Points, in no order, along strands that fork, close into loops and pass close to each other.
Points whose rows are less than 87.1 apart are linked; no others are. Some points are linked to none.
Q854: [13 8 -9 -35 -7 -2 -21 -30 -25 -12 28 -31 -17 -7 4 -16 29 -4 47 56 11 -17 -52 -1]
Q729: [18 -21 -7 10 1 -19 0 -8 26 -1 -23 -25 -38 7 -24 -29 6 11 39 52 1 -63 -30 -23]
Q72: [27 -14 -43 46 -28 5 -21 -35 -11 -40 -18 -4 -37 18 -41 32 -27 -50 -10 -77 2 -12 -10 -15]
Q498: [10 -18 16 -17 53 2 24 49 -47 -2 -31 33 -46 -43 6 -25 17 -1 -67 -5 28 27 -28 -6]
Q360: [-6 -5 22 14 -42 -4 12 -21 -8 -7 62 -31 23 43 30 33 -13 -50 8 -26 1 -27 -12 49]
Q348: [11 -12 -32 27 17 14 -13 47 13 9 -29 -31 -28 16 -23 -41 26 -11 34 21 -23 -67 -26 9]
Q79: [32 -5 -22 44 -11 -3 -18 -2 17 -29 -12 -11 -24 12 -47 -11 12 -46 7 -11 -8 -57 -20 -8]
Q584: [53 43 1 56 -2 -22 -43 18 38 6 -19 6 10 5 -57 24 20 24 -9 -4 21 -65 30 6]
Q767: [-6 -37 29 -31 9 11 29 -3 -16 27 32 -4 43 -10 27 13 9 -18 -30 -57 10 50 39 29]
Q743: [-1 -3 7 -12 67 0 30 11 -20 -18 -4 35 -6 -34 48 27 6 49 -32 9 -20 63 5 -25]
Q135: [-1 7 44 25 -32 -46 -7 -5 0 17 13 23 51 5 9 4 25 -9 38 32 7 -3 38 -3]
Q885: [10 -7 41 25 -16 -25 -14 16 43 6 14 -5 50 19 -14 -28 35 -9 40 53 -5 -64 28 34]
Q687: [-59 22 -20 -3 18 16 13 -6 11 -24 -26 41 -5 11 32 13 -29 58 0 -10 -59 51 -12 -63]
Q138: [24 2 -15 34 -27 15 -19 -50 3 3 -30 15 -40 29 -25 14 -48 -15 5 -41 5 3 17 -19]
Q26: [-38 -16 10 -69 36 8 17 -5 14 5 28 -29 2 -32 15 6 -8 -15 -33 -55 -1 80 36 26]
Q3: [13 14 -10 2 -42 3 -37 -16 -17 -22 24 -34 -18 23 -14 -18 12 -57 23 1 13 -49 -60 26]
Q379: [-42 3 9 -54 -19 34 23 -9 12 28 51 -67 4 22 11 11 -33 -29 -15 -70 -14 31 -8 4]
Q354: [-41 36 17 7 -36 -43 -20 3 12 27 -9 16 27 -9 20 27 -17 2 32 -4 -19 49 63 -13]
Q27: [-54 4 -10 -29 41 21 30 5 -13 -10 -25 32 1 -11 30 15 -25 51 -45 -27 -44 62 1 -46]
Q292: [-13 -39 36 -34 37 -5 34 11 -1 14 16 22 38 -42 28 20 5 -22 -31 -34 16 72 60 32]
Q82: [-13 -11 -18 0 -27 -13 11 41 -10 -33 69 -30 49 10 6 15 41 -38 -62 -45 14 -27 -21 88]
Q607: [-19 53 -30 22 -14 21 -14 -17 11 -7 -49 46 -33 9 -3 12 -60 58 -7 -12 15 25 42 -34]
Q527: [6 -14 -8 -21 48 10 7 85 21 4 -9 6 -19 -36 1 -57 22 -13 -8 48 41 8 11 59]
Q288: [7 -2 -11 -13 -21 -2 -1 24 -35 -16 56 -35 22 15 9 -2 40 -49 -39 -42 28 -21 -36 76]
Q266: [11 -2 -16 -39 58 -5 2 56 17 -13 -1 -3 -23 -47 0 -50 36 4 1 65 53 14 -11 41]
Q691: [3 -13 26 -6 -19 -4 14 -31 -12 15 37 -10 42 -1 19 13 10 -15 18 4 -2 9 14 11]
Q14: [25 11 -27 -2 -7 23 -34 -77 17 -14 -19 0 -58 2 -23 16 -50 22 25 19 19 -1 7 -23]
Q869: [8 8 4 -48 -10 1 -10 -16 -20 -20 52 -33 9 -13 11 -19 36 -6 17 58 25 -13 -37 45]
Q714: [-48 2 32 -17 -27 18 30 -7 22 42 44 -34 43 38 10 15 -31 -24 -11 -84 -19 34 16 -6]
Q500: [-3 1 -5 52 -22 -7 -28 4 25 -51 23 -32 22 13 -30 12 4 -52 7 -22 -4 -82 -7 40]
Q417: [13 -16 35 2 -13 -22 2 -6 23 2 30 -11 51 7 -7 -20 36 6 41 75 -1 -47 5 23]
Q256: [-18 2 -18 -42 -14 18 -22 -53 -23 1 20 -36 -17 -2 17 6 -9 -12 35 11 -12 29 -38 -9]
Q660: [-41 -13 -6 -52 52 17 27 8 -12 9 -15 21 -11 -34 29 13 -19 26 -54 -43 -32 71 13 -29]
Q861: [55 52 15 25 -17 -30 -30 1 16 32 -37 15 -25 -2 -38 32 -2 74 1 30 32 -40 24 -7]
Q737: [-9 -30 15 -31 52 -2 26 31 -40 -7 -36 40 -47 -53 21 -2 5 -22 -51 -10 34 57 -5 3]
Q892: [-6 -25 -3 31 -8 15 -4 44 23 -4 21 -11 73 17 -15 -14 39 -24 10 14 -36 -58 12 53]
Q765: [43 40 18 60 -19 -25 -56 -4 37 -21 4 1 26 5 -61 34 12 -11 -6 -17 18 -64 28 31]
Q815: [15 -14 -19 15 24 1 7 31 30 15 -43 -35 -29 17 -13 -49 13 13 44 44 -9 -65 -32 -1]
Q21: [7 -22 7 37 -1 -6 -2 39 16 -11 11 4 49 14 -27 -17 30 -36 6 1 -24 -62 5 11]
Q994: [-14 -6 28 -2 -42 9 5 -44 5 2 51 -38 23 33 34 24 -36 -38 27 -24 -2 -5 1 35]
Q581: [-7 -5 0 14 -39 21 -3 -44 12 9 8 -23 -17 35 -8 20 -51 -48 11 -72 -11 18 8 2]
Q174: [7 -25 16 -9 28 10 40 33 -55 5 -26 19 -28 -20 14 -15 6 16 -58 -3 7 17 -30 -27]
Q876: [-7 -1 14 47 4 -17 29 -1 -6 -5 -45 36 -28 18 5 -10 -15 50 4 29 9 -1 -9 -56]
Q772: [-39 11 18 -29 31 -13 18 17 -1 24 9 32 48 -30 38 29 -3 28 -18 -28 -33 79 45 -19]
Q909: [73 30 20 20 -16 6 -41 -55 24 -6 0 1 -16 13 -44 26 -11 18 1 11 27 -39 12 13]
Q540: [-37 -25 5 -59 33 18 24 5 1 18 3 5 9 -27 17 8 -17 4 -42 -58 -16 72 28 -15]
Q218: [-32 -4 -13 -52 -19 33 6 -24 -20 26 25 -40 -7 7 9 -4 -23 -20 -11 -60 -15 47 -27 -10]
Q233: [-4 -20 3 -13 45 8 36 14 -41 -3 -20 29 -23 -26 29 8 5 35 -41 13 -4 46 -15 -36]
Q485: [60 39 19 4 -22 -1 -49 -46 16 16 -16 13 -10 9 -38 41 -14 56 10 20 31 -18 20 2]
Q950: [19 -28 5 32 4 -11 23 37 -4 9 -19 10 16 14 -16 -22 29 -14 0 3 -19 -45 -7 -24]
Q768: [-16 45 -41 -10 -8 17 -39 -53 51 -15 -14 14 -26 1 -15 19 -66 31 14 -8 -2 21 33 -34]
Q124: [-27 -25 4 -45 60 -8 20 21 -23 -27 -21 36 -33 -52 31 16 4 -16 -28 0 18 72 9 12]
Q29: [6 0 30 33 -25 -35 -16 -23 9 11 -8 25 10 9 2 13 -1 -2 29 24 21 -6 47 -9]
Q504: [-31 13 9 40 12 -6 35 -2 -11 -25 -48 35 -23 15 33 11 -17 75 10 22 -10 37 -17 -56]
Q2: [24 36 -5 16 -28 16 -39 -51 25 15 -16 11 -12 10 -24 20 -53 1 -1 -36 10 14 44 -5]
Q317: [-35 50 3 7 -28 -30 -24 -13 29 15 -24 26 -6 -10 7 19 -37 17 24 2 -18 43 61 -20]
Q81: [9 -16 11 33 8 -16 42 28 -9 7 -37 14 -20 11 3 -36 2 32 -7 28 1 -30 -34 -51]
Q708: [-15 -6 -22 49 -8 11 -46 19 28 -37 3 -41 21 10 -35 -11 15 -39 23 6 -27 -86 -18 57]
Q449: [-16 9 -36 -59 7 19 -21 -28 -48 -1 19 -29 -26 -15 21 -6 3 0 7 -7 -7 52 -40 -6]
Q863: [-11 -6 0 -28 81 -3 22 17 1 -32 -1 36 -16 -42 42 29 12 18 -29 5 -22 76 21 1]
Q51: [11 8 37 36 -33 -27 -23 -46 18 -4 15 0 14 18 -7 19 -15 -37 23 -11 14 -21 31 18]
Q390: [50 34 -13 -12 -5 29 -54 -72 19 1 -27 10 -21 9 -35 35 -48 51 6 10 22 -2 16 -11]
Q949: [-14 -3 9 -16 -34 16 -15 -58 -5 -3 36 -40 0 16 20 12 -35 -35 33 -13 -8 17 -14 9]
Q519: [10 1 -17 -25 -6 -10 -22 -11 0 0 -3 -36 -33 0 -12 -26 20 5 46 70 15 -36 -53 -14]
Q986: [7 -5 -11 -6 -27 4 -4 23 -27 -12 43 -24 27 11 -5 -16 40 -47 -13 -21 5 -41 -47 49]
Q947: [32 10 32 49 -23 -24 -27 -27 31 -20 22 4 10 24 -27 13 2 -32 12 -4 17 -51 22 30]
Q955: [-3 -18 -41 45 9 26 -29 43 13 -19 -15 -42 10 12 -30 -19 33 -28 32 5 -35 -75 -17 39]
Q80: [-33 33 30 13 -50 -22 -21 -17 30 34 6 0 29 9 10 23 -37 -21 28 -35 -9 38 52 3]
Q605: [19 -10 -15 -27 31 10 14 30 -2 11 3 -29 -3 -22 -3 -40 37 17 17 63 10 -31 -33 3]
Q829: [4 -22 1 16 -8 4 14 40 13 -10 45 -4 85 6 -10 -18 46 -23 -27 7 -23 -42 11 76]
Q546: [1 -4 39 7 -9 -32 15 10 -16 21 18 31 65 -5 21 10 35 11 21 44 6 10 28 -9]
Q111: [-32 -2 34 7 -36 -2 0 -22 18 35 16 -8 32 30 10 15 -30 -24 14 -60 -21 34 32 -9]
Q19: [9 -10 -1 -10 34 -17 22 -5 -14 -13 10 0 8 -13 28 14 26 40 15 52 -8 8 -17 -35]
Q555: [28 -18 -9 -26 5 5 8 22 -41 10 20 -7 6 -14 -8 -37 41 -20 -19 8 9 -16 -24 16]
Q407: [75 52 12 34 -16 -20 -37 12 26 23 -36 20 -13 7 -61 20 8 53 -9 6 25 -62 14 -5]
Q591: [-26 7 -29 23 -12 32 6 -25 2 -7 -55 41 -52 22 4 -4 -66 25 1 -28 1 20 15 -53]
Q938: [-2 -5 4 33 -45 -16 -8 -11 7 -38 48 -26 26 32 6 29 4 -56 4 -29 6 -60 -26 56]
Q181: [21 -22 -9 -14 39 20 16 73 7 5 2 2 10 -31 -8 -49 39 -10 -24 31 11 -11 11 58]
Q558: [7 -6 -25 15 -4 4 -8 -52 1 -15 -33 11 -60 9 -6 5 -35 27 20 26 13 -2 -6 -44]
Q47: [13 -6 -22 -12 3 0 9 15 -34 6 -16 -11 -45 -2 0 -37 22 12 2 36 10 -17 -63 -36]
Q405: [-17 -14 34 -21 25 -15 20 20 -13 36 6 40 51 -30 31 22 0 14 -35 -35 -1 68 51 -6]
Q113: [-24 -6 -35 -55 2 34 -5 -18 -51 18 -4 -15 -34 -14 17 -8 -7 0 -15 -36 -11 51 -30 -22]
Q993: [-12 29 6 11 -34 14 -24 -55 49 12 6 -17 -3 25 -15 18 -70 -29 1 -59 7 18 35 2]
Q281: [21 -16 16 -15 42 -15 35 25 -6 -4 13 9 30 -29 14 -6 31 34 -2 65 8 -2 -1 -11]
Q74: [19 4 -21 -31 42 -1 3 47 -19 5 -7 -8 -21 -26 8 -49 44 22 -12 47 37 -5 -41 5]
Q650: [9 -21 -14 -15 -22 10 7 -4 -51 14 0 -1 -15 11 -2 2 14 -41 -11 -56 -13 12 -39 -15]
Q55: [0 -20 -28 22 -39 10 -1 -32 -11 -5 0 -17 -28 32 -21 25 -28 -58 4 -78 -19 6 -14 -11]
Q364: [7 -12 10 -24 22 -15 15 5 16 -1 11 -25 22 -10 3 -21 36 22 44 84 6 -45 -20 10]
Q826: [-51 27 -11 35 9 9 16 -8 -5 -31 -54 43 -31 19 25 8 -39 68 11 0 -19 37 0 -64]
Q229: [34 -11 -39 35 -20 6 -15 -32 -6 -20 -33 18 -61 23 -37 10 -24 -34 -11 -36 2 -23 -10 -33]
Q483: [25 -23 13 0 43 13 35 73 1 21 -11 12 21 -22 0 -34 29 7 -32 23 -3 -27 2 7]
Q529: [13 9 -8 -50 10 10 -13 11 2 -9 41 -30 19 -28 0 -40 49 2 8 68 31 -12 -23 56]
Q262: [-35 -14 -35 -10 -20 30 15 -25 -15 5 -38 25 -43 23 2 -5 -59 0 1 -45 -25 30 -11 -54]
Q599: [-6 -14 -15 4 -11 -1 6 52 7 -26 54 -21 60 -7 -3 -11 43 -39 -52 -16 0 -25 -14 107]
Q299: [14 -11 -15 13 11 1 20 35 -19 9 -34 -7 -41 9 -12 -48 19 1 2 23 -6 -43 -55 -37]
Q597: [-23 76 -23 7 -26 -2 -26 -7 19 9 -44 38 -29 -7 -7 14 -46 48 0 -8 3 33 61 -25]
Q762: [0 -18 -13 -17 8 8 11 -16 -33 2 1 3 -13 -11 21 3 7 15 11 33 -10 19 -24 -44]
Q6: [19 -24 14 14 25 -6 45 51 -13 15 -11 11 11 -7 2 -34 20 17 -25 23 -4 -24 -17 -28]
Q957: [-59 32 10 -9 -10 -31 3 19 3 27 -2 31 43 -11 31 27 -8 26 14 3 -41 62 43 -34]
Q399: [7 -3 36 6 22 -34 37 41 3 19 5 23 53 -13 24 -3 32 37 9 60 6 -4 12 -11]
Q972: [-5 -21 -16 2 -1 1 13 -36 -23 0 -19 14 -35 6 8 -5 -18 14 16 18 -10 16 -17 -53]

How many points has the smallest loop of links through each point below? Write - if it is on no loop.
Q485 | 18
Q863 | 7
Q993 | 7
Q829 | -

A fork is a point with three links, a tip a point with one. Leave the first point through the second and follow the links. Name the first fork or tip that comes.
Q500; Q938 | Q354
Q26; Q540 | Q81
Q135; Q29 | Q485
Q504; Q826 | Q26
Q599; Q829 | Q6
Q360; Q938 | Q529
Q950; Q21 | Q986
Q354; Q317 | Q262
Q266; Q74 | Q885

Name the points in between on the shortest way along the links from the first point to the second, in order.
Q135; Q972 | Q546, Q399, Q281, Q19, Q762
Q994; Q80 | Q949, Q256, Q449, Q113, Q218, Q379, Q714, Q111
Q986; Q181 | Q288, Q82, Q599, Q829, Q892, Q21, Q950, Q6, Q483
Q660; Q74 | Q27, Q687, Q826, Q504, Q876, Q81, Q6, Q483, Q181, Q527, Q266
